Each row is a point on a landscape with many valleys, with its height.
A ball rolls from a point to the lowest of its 2 nearest points, and stops where none of them is lower. Distance is the straight distance between rows; heights are no part of it.
J173: [158  59 124  81 142 130  86 142 121  87 157  64 138 192  91 161 125 126
 160 143  81 105 141 158 101  89 104 116 119 104  98 137 127 195 131 123
 121 105 146]  height 87.1
J96: [121  76 129  95 155 127 232 163 133 168 113 131 153  70 133 150 167 162
 105  93 130 130 100 121 152 120 116  71 167  76 128 101  67 132  62 156
 121 157 142]  height 63.7
J884: [155  94  94 190 108 142  94 167 110 154 145 117 109 128  95 131  70 114
 122 163 105 112 204 146  88 120 125 102  95  93 130 113  68 190  52 138
 111 101 106]  height 65.9
J824: [106 107 121 116 108 135 164 143 123 142 112 106 184 145 115 141 160 128
 153 133 100  58 123 114 139  74 125 122 124  85  73 106  99  80 126 147
 159 140 170]  height 43.6
J579: [149  53 119 104 139 139 173 142 110 144 123 152 136  76 142 147 136 145
  98 114 137 131 108 133 135 126 126  63 127  76 133 115  76 143  83 149
 107 136 140]  height 59.0
J658: [121 138 109  53 132  53 181  85 175 137 143 127 135 114 137 169 210 155
 105  74 126 167  80 131 168 190 114  93 209 152 153 152 153  76 125 112
 149 152 112]  height 35.0
J489: [182 105  87 151 101 153 125 119  97 136 128 148 116 116 127 121  77 102
 129 161 149  98 166 131  95 115 139  73 124  63 140 126  67 118  64 145
 147 126 133]  height 58.4
J532: [217 202 138 146 124 177 162  82 118 118 144 147 113 104 127 132  70 116
 129 181 138 137 181 107 118 164 177  97 147 134 185 137  77 115 129 127
 140 119 111]  height 28.4
J336: [ 93 172 129 144 158  84 111 125 118 133  63 144 119 106 153  69 164 124
 116 108 189 124  92 133 129 159  99 156 138 146 120 125 215  94 119 140
 167 159 154]  height 12.8
J69: [103 100 147 108 152 115  73 119 128  99 109 112 129 142 125 125 156 121
 120 104 110 142  96 153 112 154 116 114 127 151 129 153 169 179 145 117
  94 132 130]  height 38.4
J211: [150 166 103 192  91 141 104 146 125 145 163  98 154 157 108 131  87  98
 152 162  86  53 218 130 113  96 158  98 108  76 101 113  50 134 100 159
 135 138 133]  height 64.6
J3: [127 124 122 115 107 148 124 146 129 129  83 129  83 112 130 118  94 136
 139 142 133 128 137 108 108 124 119 135 123 146 145 128  87 162  90 144
 122 108 115]  height 26.0
J280: [125  54 156 106 143 136 119 114 152  76 206  98 147 136  90 180 142 107
 118 126  93 177 121 175 128 161 145 100 119 138 137 161 150 180 200  87
  83 120  99]  height 24.3
J560: [158 148 131  54 113 129 164  99 147 123 125 139 105 138 150 145 114 149
 142 130 150 139 124  84 158 118 148 138 167 152 146 147  93  80 137 145
 140 103 121]  height 16.4
J542: [113 135 122 104 118 124  46 116 124 108 105  95 144 212 104 106 110 128
 151 129 124  92  98 134 110  72 103 179 134 130  91 151 199 132 131 143
 135 126 147]  height 47.8
J555: [167  46 140 119 109 151 170 160 154  82 167 107 112 136  76 178 112 115
 106 146  84 173 116 146 123 122 137 134 119 152 146 106  87 189 133  97
  60  73  85]  height 83.0
J834: [ 87 138 146 174 153  82  96 208  98 127  79  99 138  95 111  87 131 120
 136 112 100 106 163 144  71 150 122 122 121 100  86 111 100 209  93 176
 119 160 149]  height 64.2
J907: [103 155 132 143 126 117 106 187 108 124  64 118 109  93 129  90 111 111
 145 124 123 121 163 125  73 143 137 115 124  99 116 125  75 190  90 183
 124 163 138]  height 68.1
J367: [126  77 109 174 135 129 148 158  96 181 135 179 115  45 165 112 117 154
  79 111 172 155 119 147 148 155 115  90  78  93 143 105 154 125 107 102
 148 109 142]  height 46.4
J349: [114 123 102 143  96 151 144 139 121 158 161 104 152 179  72 142  84 149
 168 173  99 102 143 103 146  56 119 219 130 158  77 102 142  97 145 101
 148 106 100]  height 34.9
J194: [ 94 152 123 122 153 127 133  85 164 137 143 142 198 149 168 115 219  98
 141 109 109  73  90 138 155 120 136 123 106  92  96 134 155  41 184 119
 162 163 149]  height 25.4
J626: [109 132 128 142 118 114  43 153 120 116  84  88 119 166  89 116 108 139
 149 127 123  97 107 142  86  88  76 183 127 161  93 135 184 175  99 133
 127 107 140]  height 49.3
J466: [182 149 124 199 128 151 129 101  87 144 162 177 147  77 168 111 110 125
 102 136 151 114 154 153 119 147 157  49  96  52 139 115 110 110 122 109
 147 157 144]  height 22.5
J183: [143  90 142 121 112 143 155 147 142  85 101 118  76 102 124 146 122 139
 106 114 103 159 104 102 104 144 131 108 119 172 184 114  59 212  84 141
  74  79 100]  height 33.6
J88: [ 84 115 128 146 127  89 154 106 147 162 139 114 119 112 115 148 194 147
  94 119 131 145 102 155 188 143  96 153 155 186 107 115 200 116 128  75
 131 143 121]  height 44.4
J601: [119 117 122 193 142 126 122 145  84 167 134 181 117  63 167 103 112 140
  89 120 153 151 149 153 128 161 130  90  68  88 137 108 136 142 120 106
 137 139 135]  height 41.8
J369: [115 108 110 183 122  97  80 180  90 145 141 113 159 153 105 114  91 137
 144 128  99  76 171 144 120 103 110 128  81  80  72 107 114 139 109 140
 141 121 164]  height 90.2
J476: [180 191 157 159 134 148 138 118 107 152 147 182  77  83 139 106  57 119
 134 146 177 167 163 104 116 144 144 154 110 175 204 152 122 108 111 134
 161  89 118]  height 68.2
J38: [ 96 123 124 172 111 111  82 179 103 149  78 102 114 130  98 106  98 147
 142 137 119  96 137 130  92 107  84 170 110 137  92 120 147 165  89 131
 138 113 138]  height 51.2
J74: [178  84 108  81 118 150 127  84 147  79 169 152  94 131 119 175 109 122
  96 131 126 153 106 127 133 144 157  88 149 141 161 161 101 152 148 135
  81  96 107]  height 49.2
J769: [ 81 144 137 169 150 107 166 158 103 171  83 141 151  71 160  91 165 138
 119 116 134 124 139 138 132 157 127 100 116 109 119  84 105 111 131 132
 160 179 132]  height 74.5
J718: [127 142 125 112 147 133  51  97 121  97 127 149 126 155 150 110 127 116
 116 112 138 137 122 150 111 150 142 100 111 108 145 160 161 163 148 142
  93 143 144]  height 32.2
J961: [134 117  92 146 130 109  83 152 101  90 113 151 173 119 143  69 141  98
  94 108 169  81 116 129  92 107 137 120  93  37  80 135 159  90 116 180
 155 144 171]  height 60.6
J482: [ 96 113  85 179  87 121 112 172  88 180 101 137 109 123 123  85  85 137
 143 132 167  88 117 112 111 100  78 193 113 111 114 125 171  88  86 125
 196 109 153]  height 54.6
J364: [173  99 116 140 108 160 188 126 168 137 192 181 103 144  93 185  72 109
 115 166 125 186 121 145 161 130 160 160 134 122 141 103 114 115 169  84
  71  99  88]  height 15.4
J212: [109  98 101 124  81 124 134 163 111 160  78 103 115 137  94 117 100 140
 164 154 136  75 120  96 112  69  94 171 147 121  96 115 121 108  77 150
 163 116 138]  height 57.7
J953: [109  85 112  92 153  91 177 113 148 163 163 124 177  97 146 150 208 148
  97  89 128 155  79 147 184 165 115  61 173 118 130 116 144  89 135 100
 125 166 125]  height 41.5
J439: [169 134 119  79 113 142 167 115 152 120 129 152  80 117 133 150  88 147
 132 144 145 152 132  86 139 126 144 148 156 164 157 137  78 115 122 140
 120  83  99]  height 23.9
J438: [100 139 108 154 108 107 122 168 101 143  63 133 121 103 129  78 127 125
 127 121 183  90 113 108 113 121 102 169 128 105 100 123 170  81  99 151
 194 140 164]  height 52.5
J434: [110 137 115 152  96 149 148 141 119 139 168 102 178 182  86 147 107 140
 170 170  68  78 185 109 147  58 137 173 101 121  78 100  95  89 161 115
 146 116 123]  height 37.4
J946: [172  86 102 107 109 130 135 109 172  73 181 169  75 125 122 179 100 131
  84 117 143 179  75 124 134 135 151 103 144 164 170 159 134 138 163 126
  84  60 108]  height 44.1
J491: [ 92 153 134 166 180 117 145  91 116 160 184 164 168 104 188 105 193 118
 112 114 124 158 125 145 167 171 143  84  91 119 139 107 160  87 190  92
 129 181 121]  height 38.5
J125: [171 137 123 152 121 165 192 120 147 144 175 180 102 120 110 155  77 116
 116 170 136 179 158 127 156 145 164 164 125 123 148  99 100 114 164  91
  93 110  92]  height 7.7
J334: [ 86  80 140 122 162 103 118  89 124 135 185 110 176 144 131 134 190 117
 116 109 102 147  98 162 158 152 132  89 120 123 115 143 196 110 193  86
 118 167 128]  height 38.3
J104: [117  92  89 129  89 137 117 168 107 154  99 110 113 152  95 116  77 119
 170 162 127  81 150 104  95  68 110 148 125 104 106 120  91 122  68 158
 152 104 130]  height 59.3
J840: [124 116 113  95  94 135 148 121 141 147 123 116 113 145 123 137 110 159
 136 146 140 121 103  97 160  90 114 171 158 152 103 133 148  91 120 112
 140 105 120]  height 11.3
J455: [205 143 145 121 134 120 140 110  92 140 119 185 102  69 147 115  93 118
 114 122 193 128 131 126 121 146 155  81 124 111 187 153 100  85  95 159
 167 104 150]  height 60.8
J337: [108  82 139 155 152  88  96 181 102 110  65 110 128  89 109 111 160 127
 110 110 121 109 100 154  81 143  89 125 116 120  91 113 153 199  82 140
 111 131 155]  height 56.6
J522: [173 127  90 106  96 142 108 130 113 115  92 145  99 140 124 101  75  91
 164 152 183  88 143 105  84  92 134 118 141  88 151 147  86  90  66 186
 171 110 138]  height 48.7
J587: [106 130 135 186 115 142 117 162 130 130  99 132  88  91 135 108 101 148
 103 126 129 168 132 122 108 145 105 154  82 175 153 106 134 179 113  93
 100  88  98]  height 77.6
J559: [108  78 174  94 154  98 168 120 157  98 100  77 105 100 114 159 195 136
 129  88  79 144  74 124 119 163 116 111 171 173 163 135  93 197  88 129
  88 134 112]  height 16.0
J549: [210 201 128 127 114 165 124  78 119 119 136 154 102 136 129 120  65 104
 158 167 168 111 168 100 109 115 164 116 141 137 185 159  97  80 106 154
 166 102 123]  height 38.1
J903: [128 143  94 169  82 137 107 162 113 150 129 106 127 156 103 120  75 101
 168 160 106  69 202 114  98  77 141 118 114  83 111 115  57 128  85 167
 148 131 130]  height 62.1
J456: [ 98 101 162 157 178  91 120 189 105 122  84  92 137  96 108 113 163 132
 139 111  82 115 142 155  75 151 108 115 118 109 107 103 102 228  93 151
 106 150 146]  height 60.4
J537: [159 108 135 134 107 171 134 155 164  73 152 116 108 154  75 175  95 103
 120 147  96 184 119 142 113 135 146 156 125 182 166 116  89 196 148 109
  52  82  70]  height 81.5
J276: [111  86 134 118 160 125 152 143 101 134 124 135 188  99 140 126 188 123
 120 110 122 109 108 140 128 130 127  74 132  72 105 104  96 116 123 152
 121 174 149]  height 51.3
J397: [124  41 157  67 147 111 170 118 141 120 135  75 143 132 101 174 182 137
 133 107  89 126  90 140 142 125 110 107 169 125 112 137 117 161 106 121
 112 136 133]  height 4.7
J229: [200 180 165 130 124 125 132  92 108 137 136 189 131 102 159  96 115  98
 127 121 190 109 125 119 130 114 166 104  98 102 178 161 141  43 113 159
 186 114 165]  height 55.5
J295: [154  86 128 120 108 160 168 143 163 123 187 138 124 164  71 183  86 110
 132 167 104 175 116 151 152 111 150 178 139 135 120 115 113 128 172  88
  77  96  79]  height 21.3
J547: [ 92 192 134 124 153 109 102  87 158 107 104 143 172 170 174  76 190  91
 140 107 139  89  93 126 130 124 131 150 110 104 111 144 186  60 175 143
 161 168 154]  height 21.0
J321: [126 190 138  71 111  90 139  91 162 131  78 122 111 158 143 121 157 152
 146 112 181 108  88  96 163 111 112 183 200 173 130 147 184  53 123 144
 177 134 141]  height 28.2
J5: [119 143 102 159 132 118 105 151 117 107 115 158 184 111 155  88 163 100
 113 110 145  67 122 137 105 108 140 117  89  45  71 126 131  69 135 165
 169 155 168]  height 58.7
J812: [102  87 120 197 121  89  78 202  91 144  83 111 119 105  99 102 108 140
 118 118 118  94 131 148  84 128  76 153  92 115  85 110 152 179  76 129
 139 108 154]  height 53.2
J661: [ 94 101 163 123 142 118  96 114 147  82 125  93 118 133 120 143 163 122
 116  97  97 163  88 154 118 168 114 121 133 198 152 152 164 187 157  96
  87 123 102]  height 38.6
J795: [ 82  96 127 164 173 114 143 105 110 160 195 139 194 120 150 129 198 128
 106 113  97 141 114 158 175 149 136  78  97 106 112 107 173  92 194  81
 124 173 133]  height 34.2
J653: [119  88 160 102 142 115 148 135 143  84  83 106  90  98 133 147 166 137
 115  90 100 148  71 113 105 161 122 102 147 173 170 129  86 207  88 143
  81 109 118]  height 24.0
J275: [199 155 129 159 133 159 135  71 101 121 164 172 132  94 164 125 104 127
 104 150 149 129 150 139 129 157 169  54 114  85 163 132 115 115 135 115
 128 142 140]  height 5.2
J53: [ 94  98 166 142 181  94 144 152 119 134 128  56 154 139  92 143 170 154
 168 121  50 100 186 153 102 142  96 137 125 124 110  86 104 212 145 112
 133 156 133]  height 66.6
J222: [116 119  98  86 137  67 184 117 161 162 130 139 145  82 135 154 213 161
  87  80 147 155  83 148 181 171  99  85 193 134 133 114 159  95  94 101
 142 149 136]  height 38.2
J490: [106 185 150 178 131 115 145 162 101 160  80 155 122  71 167  80 124 118
 138 116 159 128 172 128 113 149 147 110  98 109 137 111  93 106 132 139
 180 169 137]  height 75.0
J711: [ 83 228 154  93 128 115 128 123 143 115  39 112 123 134 153  86 146 105
 184 125 146  97 137  92 104 126 132 158 168 165 136 131 122  94 148 172
 155 168 137]  height 34.3
J265: [ 95 177 145 129 169 113 160  98 127 154 131 142 150 106 183 103 185 126
 134 118 129 150 130 127 160 177 141 106 120 147 148 114 119  81 174 107
 139 176 115]  height 42.5
J34: [112 136 142 151 173 117 163 162  97 142 103 167 160  49 171  94 177 127
 113 107 150 139 132 147 118 165 133  62 127  83 141  89  76 113 119 158
 143 194 126]  height 71.7
J424: [135 120 113 168 110 126  98 183 105 147 106 111 103 117 107 109  83 110
 139 141 109 106 186 138  80 121 133 107 105  85 120 122  57 196  63 169
 120 136 130]  height 69.3
J856: [116 154 158 109  97 148 158 136 180  89 102  85  96 139  94 158 117 142
 146 124 100 160 103 104 118 126 123 207 183 238 148 126 101 169 138 115
  90 106  63]  height 31.2
J507: [116 109 135 134 166 131 216 178 116 164 118 156 174  48 157 116 182 139
 105 100 149 125 116 133 145 134 121  53 147  69 133  82  63  99  97 161
 148 188 131]  height 67.9
J184: [132  99  85 136 118 114  74 148  96 114 113 144 154 155 124  89 111 106
 109 125 160  82 110 131 104  92 121 125  94  48  86 133 167  98 108 163
 144 121 172]  height 62.4
J303: [ 95  98 152 108 147  79  63  94 139  90 100  85 128 168  90 131 187 111
 130 103 129 105  80 179 117 126  79 165 160 175 113 154 228 155 140 120
 125 153 141]  height 44.5
J732: [ 83 126 125 150 164 109 141 106 135 157 167 120 220 132 144 125 229 111
 135 105  82  86  98 151 163 137 123  98 101 104  97 103 147  56 187  98
 151 179 141]  height 29.3
J746: [178 205 106 133 117 194  87  93 136 100 161 105 131 177 112 158  82 103
 141 179 108 138 182 123 114 143 166 137 146 137 155 149  98 159 140 142
  86 142  98]  height 59.2
J152: [105 170 140 150 152 147  71  84 127 114 195 132 153 175 144 127 138 104
 129 122 103 156 156 144 132 148 153 121 100 124 123 154 178 146 191 105
  92 163 130]  height 45.8
J669: [111 189 147 130 156 120 137 110 120 135 105 155 145 113 184  89 168 117
 140 116 157 124 129 124 139 152 148 111 113 122 135 122 126  77 159 136
 155 162 142]  height 46.1
J128: [ 90 184 126 133 150  93 106 116 126 111  70 133 152 141 154  66 175 107
 125 110 168 100  95 119 120 136 119 158 133 121 103 129 194  72 141 154
 163 166 158]  height 17.2
J535: [ 98 189 135 165 149 138  39 113 128 124 186 118 151 198 139 112 112 117
 137 114  99 143 157 143 127 123 124 153  94 134 102 144 199 153 173 126
 107 149 145]  height 48.0
J787: [138  66 101 135 122 116 148 144 135 155 133 166  97  70 155 132 122 161
  77 109 169 159  86 128 157 140 113  94 107 122 149 125 171 123 104 102
 128  79 144]  height 50.5
J217: [129 190 125 123 124 181 106  90 139 107 180 138 128 181 129 136 100 110
 145 150 122 160 152 117 140 118 152 170 122 148 131 145 145 120 180 115
 109 144 112]  height 64.9
J660: [129  83 143 100 109 125 181 135 168 110 137 110 111 116 112 172 140 146
 103 124  96 169 103 121 151 139 128 147 163 172 128 127 112 148 136  95
  88  96  90]  height 22.4
J575: [129 164 121  84  95 111 121 104 153 136  81 120  95 150 131 121 119 162
 153 117 186 101  79  95 148  88  99 208 190 177 124 143 189  76 102 140
 170 117 130]  height 25.5
J244: [182  77  87 114 122 135 113  88 116 125 156 184 119 123 150 121 102 122
  95 130 184 121 105 136 135 107 142  69 108  62 152 146 165  91 115 142
 133 108 167]  height 69.8
J643: [ 98 137 112 120  96 123 184 147 143 153  85 109 168 118 124 128 176 127
 142 126 137  50 109 100 152  81 115 141 148  98  74 102 121  47 112 152
 187 146 169]  height 46.6
J771: [110  97 118 144 107 137 160 144 108 153 146 111 185 153 104 148 130 145
 149 148  81  69 155 118 153  73 125 135  94  97  72  95  99  86 138 119
 157 125 153]  height 40.5
J365: [133 125 115 149 126 119  61 155  99 128 151  99 154 175 108 128 102 122
 147 141 100  88 173 146 112 103 123 120  93  89  83 122 109 159 119 144
 116 121 153]  height 89.1
J898: [108 206 136 153 145 174  84 106 140 115 169 149 113 160 148 118  93 119
 136 128 121 191 149 125 127 142 132 177 107 174 135 139 184 153 174 116
 106 144 113]  height 66.1
J634: [131 173 152  50 135 117 166  89 159 113 115 131 104 136 155 150 142 143
 144 113 130 150 125  83 151 155 148 138 191 181 158 157  86 100 161 144
 132 125 108]  height 23.6
J404: [114 120 151  86 142 141 101 121 119 109 119  93 142 154 114 140 148 119
 152 131  88 123 147 128 112 136 137 118 131 125 124 142  92 183 135 135
  96 147 127]  height 46.2
J731: [ 98 203 152  90 138 104 134 107 145 126  48 120 106 130 154  95 149 134
 162 122 164 117 112 100 132 140 116 167 181 185 139 138 147  88 132 152
 157 152 137]  height 31.7
J869: [ 95 131 129 179 140 119  71 153 115 126  88 146  94 100 155  95 116 138
 104 104 141 152 108 146 100 157 102 126  85 146 133 129 179 182 114 109
 107 113 136]  height 76.2
J509: [161  42 128  91 131 144 124 136 121 103 173  88 136 164  87 170 121 126
 135 157  81 130 143 153 124  93 121 114 113 113 105 129 107 179 134 109
 103  95 121]  height 86.0
J385: [146 192 152 148 135 129 114 113 107 136 121 175 118 114 173  84 115 109
 137 118 184 125 142 120 123 130 146 122  89 111 152 144 152  78 130 144
 175 137 157]  height 50.8
J573: [152 202 177 153 134 132 152 127 101 166 121 170  94  73 153  92  85 127
 137 134 176 157 174 109 132 145 155 137 101 163 190 145 111  87 122 133
 177 115 129]  height 70.2
J234: [125 134 112  95 113 119 159 108 148 152 137 140 154 145 155 124 164 142
 116 112 164 107  87 112 187 104 127 128 138 104 105 123 183  38 136 117
 173 121 164]  height 48.6
J941: [115 135 126 130 111 140 148 135 110 150 111 139 134 120 147 116 122 134
 136 139 142 112 143 114 138 110 134 120 110 105 113 114  99  95 127 133
 153 137 141]  height 59.9
J92: [159  71  93 144 109 160 136 137 111 143 142 130 112 125  98 142  83 119
 127 174 109 118 181 129 103 101 132  99 109  92 131 115  61 159  60 135
 111 103 108]  height 62.7
J467: [120 171 141 147 113 183 147 167 168 133 127 109 118 156  71 143  80 128
 155 158  93 171 157 132 110 119 141 226 133 190 134  91 101 171 165 108
  81 114  59]  height 32.9
J86: [140 132 104 133 122 141 149 130 132 140 129 166 172 107 164 110 159 113
 113 116 168  75 103 132 146  94 138 106  90  52  97 122 133  33 131 144
 186 132 173]  height 55.6
J577: [135 125  98  89  91 145 132 106 138 142 143 122 126 180 129 127 104 145
 150 148 154 107  94  89 160  64 119 180 146 134 103 138 168  59 128 122
 158 105 126]  height 16.2
J193: [102 110 129 128 144 125  86  94 118 123 170 137 156 176 143 118 149 121
 117 117 114 132 114 144 145 116 138 109 102 104 110 148 204 122 179 110
 117 147 150]  height 42.1
J245: [ 92 133 118 192 148  93  59 162  91 141 106 150 125 114 148  80 111 128
 105 104 146 129 125 150 102 154 104 128  80  95  95 128 189 155 115 130
 124 138 160]  height 74.9
J121: [129 115 132 117 144 118  75 156 112 114 147  66 156 194  96 142 121 134
 167 141  78  93 172 146 110 102 104 137 114 112  88 125 113 185 141 133
 124 121 148]  height 88.1
J21: [129  87 118 101 106 143 137 134 131 133 111 117 106 131 118 136 109 146
 128 146 122 132 110 111 135 104 114 143 132 144 116 129 120 139 104 121
 116  96 117]  height 18.4
J799: [136  49 157 105 121 132 123 133 159  53 182  77 128 146  89 179 137 116
 119 121  94 169  93 170 115 139 123 114 124 166 143 153 156 191 178  92
  85  89  98]  height 29.7
J251: [176 150 106  84 108 148 102  94 123 112 110 150 101 162 137 110  78 112
 155 147 181 101 129 102 113  96 139 127 135 116 160 156 108  83 101 171
 157 102 133]  height 44.7
J529: [ 97 138 108 134 117 107 164 173 117 126  63 118 156  84 129  88 166 113
 127 118 165  75 116  99 115 108 120 140 148  97  82 108 134  72 100 175
 191 163 166]  height 49.7
J735: [188 132 128  85 130 158 138  65 121  97 151 160 113 116 144 153 117 126
 111 135 136 133 133 117 135 158 166  73 155 121 170 147  77 136 143 142
 106 131 126]  height 55.4
J865: [ 61 220 156 118 132 126 102 134 136 133  54  89 121 145 132 101 133 122
 180 134 105 117 163 108 103 135 123 161 156 179 128 125 117 152 143 151
 123 171 120]  height 37.1
J383: [154  95 101 151 129 134 107 111 119 142 166 192  90 115 158 109  88 133
 108 125 182 153 108 126 130 119 123 106  83 107 162 149 207 119 123 123
 136  93 157]  height 72.2
J846: [ 96 114  92 164  83 123 118 152  97 170 116 114 136 158  98 117  96 153
 156 150 132  68 125 102 135  70  90 190 118 122  84 110 161  80 102 121
 182 114 147]  height 56.1
J140: [ 84 111 152 129 139  93 114 103 135 128 109  94 120 135 110 140 188 130
 122 119 112 128 100 160 146 142  89 156 154 194 110 134 186 147 139  91
 119 152 121]  height 42.2
J144: [115 122 127 127 138 128 109 131  98 131 110 144 149 119 150 112 144 124
 122 123 139 116 127 136 121 135 134  97 110  90 106 121 118 125 129 138
 124 153 149]  height 56.5
J982: [124 149 139 141 131 164  90 147 146  98 145 108 119 147 102 147 106 121
 122 143  91 176 154 143 110 140 135 161 105 175 143 131 116 200 154 108
  72 111  89]  height 79.9
J139: [134 106  99 108 113 128  94 114 122 130 120 152 126 165 141  99 107 128
 123 127 168 107  90 114 137  87 119 138 110  88 119 141 193  86 120 141
 150 112 160]  height 64.4
J598: [188 117  97 153  97 142 139 140  99 139 109 154 112  95 134  99  85  86
 140 139 179  89 165 122  88 106 146  90 128  60 151 135  62  81  69 158
 190 133 152]  height 54.0
J100: [122  40 172  94 152  95 193 123 159 110 139  57 125 105  97 184 202 143
 123  92  78 141  86 149 134 141 103 113 173 151 140 127 110 190  92 105
 103 130 114]  height 6.8
J422: [116 124 140 146 125 151 129 145 137 115 116 125 100 111 123 130 117 142
 108 134 107 170 133 126 124 148 123 148 107 177 145 116 116 179 137  97
  84 105  95]  height 78.7
J400: [100 146 136 138 111 154 172 130 140 145 171 111 155 180  86 153 112 135
 152 163  95 138 139 110 169  90 137 219 141 160  81 106 145  92 193  85
 125 132  96]  height 32.7
J930: [168 204  96 180 120 182  77 114 131 125 166 131 107 149 124 134  55 110
 134 171 129 151 189 126 104 139 143 150 118 138 154 136 121 161 112 132
 104 124  98]  height 56.4
J616: [156 153 128 199 135 127  98 130  82 152 138 182 104  79 166  90  89 119
 105 122 174 140 159 148 107 159 139  89  80  82 152 133 140 135 109 119
 153 142 148]  height 35.5
J359: [106 105 139  99 131 101  70 106 120 102 108  88 156 198  96 122 157 125
 139 120 121  87  97 151 129  92  99 161 150 131  88 147 210 126 149 128
 138 145 153]  height 46.3
J828: [112  71 128 102 160 119 161 125 118 155 155 138 192  98 150 139 201 135
 103  97 129 134  92 146 167 141 124  54 144  87 120 106 118 100 137 122
 117 169 139]  height 46.0
J10: [159 197  96 198 121 162  47 133 127 138 179  97 124 169 118 134  62 110
 129 166 117 125 200 137 114 133 141 137 113 121 125 136 118 173 103 146
  95 129 112]  height 53.9
J429: [100 121 162 158 173  96 104 169 106 137 131  83 161 132 115 124 149 141
 148 119  66 112 186 160 101 153 117 112 101 107 106  98  89 214 139 133
 108 152 138]  height 64.3
J147: [112 175 159 142 133 130 167 138 119 163  92 149 101  81 162  98 111 145
 133 138 154 149 175 111 140 151 140 134 114 153 155 116  96 112 136 124
 158 136 117]  height 72.6
J671: [145  50  88  99 112 136 125 123 118 143 140 147 122 128 130 137 113 141
 100 132 154 124  93 128 151  96 118  97 116  91 115 133 157 104 109 124
 125  97 153]  height 66.9
J602: [167  52 121 122 126 158 140 147 129 106 164 109 120 139  84 165 106 120
 114 164  82 149 153 147 111 106 132 117 101 127 131 111  85 195 111 109
  77  82 101]  height 84.6
J968: [124  73 135  59 115 109 185 115 158 129 130  98 129 125 120 177 167 156
 119 108 103 139  95 115 164 128 121 117 190 140 116 145 112 125 101 121
 110 126 123]  height 14.1
J306: [152 148 132 104 123 166 109  96 115 106 138 124 130 135 130 140 124 115
 132 147 108 125 165 125 118 150 162  93 136 113 148 141  72 172 131 140
  90 153 120]  height 51.7
J191: [177 171 128 133 121 170 167  95 130 124 157 159 108 113 129 140  83 122
 124 172 142 155 179 111 142 146 167 135 133 135 158 121  76 117 149 116
 113 124 102]  height 18.5
J876: [119  80 155 126 160 138 123 124 124 111 172 112 148 115 115 156 154 121
 110 124  82 169 149 161 126 165 143 103 107 134 135 128 118 194 171  85
  78 137  98]  height 14.2
J431: [127 160 116  75  93 141 108 111 140 124  81 115 117 179 132 106  98 136
 176 142 162  88 101  84 124  70 119 181 163 143 117 141 142  74 120 159
 158 121 134]  height 21.4
J717: [153 122 121 104 107 160 143 132 145 110 107 133  72 116 121 141  89 133
 134 149 124 145 138  97 110 129 132 132 131 167 168 127  58 172  98 145
 100  90  92]  height 31.5
J343: [165 174 133 139 148 145  85  72 111 105 149 175 111 122 166 114 106 120
 109 125 156 141 141 141 120 162 159  81 110 111 170 152 157 144 146 134
 117 142 146]  height 23.2
J871: [142  62 116  94 127 115 166 141 138 138 110 145 113  76 148 151 147 158
  91  97 139 146  80 128 149 142 115  83 146 121 137 124 115 139  87 129
 110 105 137]  height 54.5
J996: [121 118 109 170 144 115  63 130 106 136 133 180 111 124 162  84 104 123
 104 110 168 140 112 144 110 133 116 111  75  84 129 142 217 143 124 133
 127 125 169]  height 73.7
J201: [111 137 151 125 116 160 168 145 151 136 147 100 137 161  74 155 108 133
 148 164  81 155 158 125 141 113 141 208 143 166 106 104 106 142 182  96
  99 126  79]  height 30.2
J938: [191 163 146 112 139 135 130  96 115 120 124 176  76  89 148 130  85 130
 118 132 170 146 144 110 127 156 149 105 132 154 192 155  93 124 119 151
 141  91 124]  height 65.0
J182: [119  60 179  96 129 111 120 119 158  53 144  57 118 138  99 171 166 120
 129  98  91 154  81 149 111 157 109 114 150 188 156 153 145 204 145 102
  94 105  97]  height 34.6
J772: [143 131 135  95  86 112 191 139 192  90 122 118  86 132 109 188 125 159
 114 110 109 182  85  97 139 142 131 185 197 204 147 133 104 134 133 110
  99  82  67]  height 27.7
J154: [ 70 176 157 139 145 133 113 121 138 134  94  97 121 135 123 115 142 139
 144 134  95 149 147 125 126 150 113 173 140 201 124 127 142 160 152 102
 112 155 102]  height 39.7
J781: [132 191 124 185 140 142  26 137 122 134 193  99 139 184 127 125  86 115
 128 131 109 128 183 155 127 129 130 140  91 123 108 141 151 180 139 141
  91 134 141]  height 50.6
J838: [155 126 128  97 131 106 152 115 167  97 145 162  76 107 148 170 121 153
  91  97 142 186  85 109 144 161 138 118 157 181 170 155 132 126 156 122
 111  68 104]  height 39.6
J231: [131  93 153  93 121 154 157 129 154 106 192 100 147 176  70 183 110 109
 144 158  86 162 132 150 149 123 146 176 145 142 107 133 122 142 195  89
  92 121  85]  height 26.1
J568: [129 196 154  66 151  67 203 105 165 149 102 132 111  99 157 151 174 164
 137 102 126 172 132  89 156 182 137 132 202 196 171 143  97  82 140 131
 151 129 106]  height 28.8
J630: [125 172 130  72 150  48 177  92 173 132 114 135  94 104 150 163 192 158
 109  80 122 179  89 116 152 201 113 122 204 203 172 156 136  95 137 116
 147 125  96]  height 32.0
J715: [160 136 111 103 117 138 157 101 152 143 155 171 161 132 174 121 157 120
 115 117 176  91  94 122 172  85 144 107  99  67 122 134 161  23 138 133
 180 112 175]  height 52.1
J444: [ 80 144 161 136 147 126 115 137 122 137 108  88 142 142 115 126 147 137
 149 137  79 131 164 131 122 140 120 149 127 163 110 121 117 173 153 107
 111 150 115]  height 41.9
J135: [130 163 109 128 106 164 109 104 119 130 151 135 131 166 136 120 101 124
 146 156 133 113 153 109 134  92 141 139 105 109 112 133 121  96 142 125
 133 131 132]  height 62.8
J375: [131 153 135  71 143  84 152  88 168 115 136 147  97 132 161 154 152 153
 106  88 144 175  84 110 163 170 134 127 183 182 160 168 175  88 161 123
 142 108 113]  height 35.3
J55: [109 180 147 138 101 167 153 152 177 116  98 103 101 130  93 140  91 144
 149 139 107 170 126 108 113 124 128 229 157 231 149 104 111 167 147 108
  91 105  59]  height 33.2
J759: [112 109 116  96 126 118 169 106 141 152 154 125 159 131 151 146 176 147
 107 111 137 136  96 123 190 129 131 106 153 119 107 125 162  65 146 100
 141 140 141]  height 45.7

Where does a ball stop that starts at each point below?
J537 -> J560
J838 -> J560
J884 -> J125
J846 -> J201
J769 -> J275
J812 -> J140
J865 -> J840
J671 -> J560
J234 -> J560
J55 -> J397
J787 -> J275

Call two points neighbours if one is among the 2 nearest of the other. Go from one point of each pair to the other, from neighbour to neighbour, staying as low as possible. Name the highest point that can't be avoided.
J560 and J336 -> J438
J125 and J140 -> J759
J201 and J840 -> J183
J201 and J397 -> J55
J560 and J840 -> J717
J876 and J275 -> J661

Two balls start at each pair of points below. Name the first point that both come to, or write never.
J337 and J996 -> never
J383 and J144 -> J953
J555 and J946 -> J630
J104 and J135 -> never
J715 and J941 -> J953
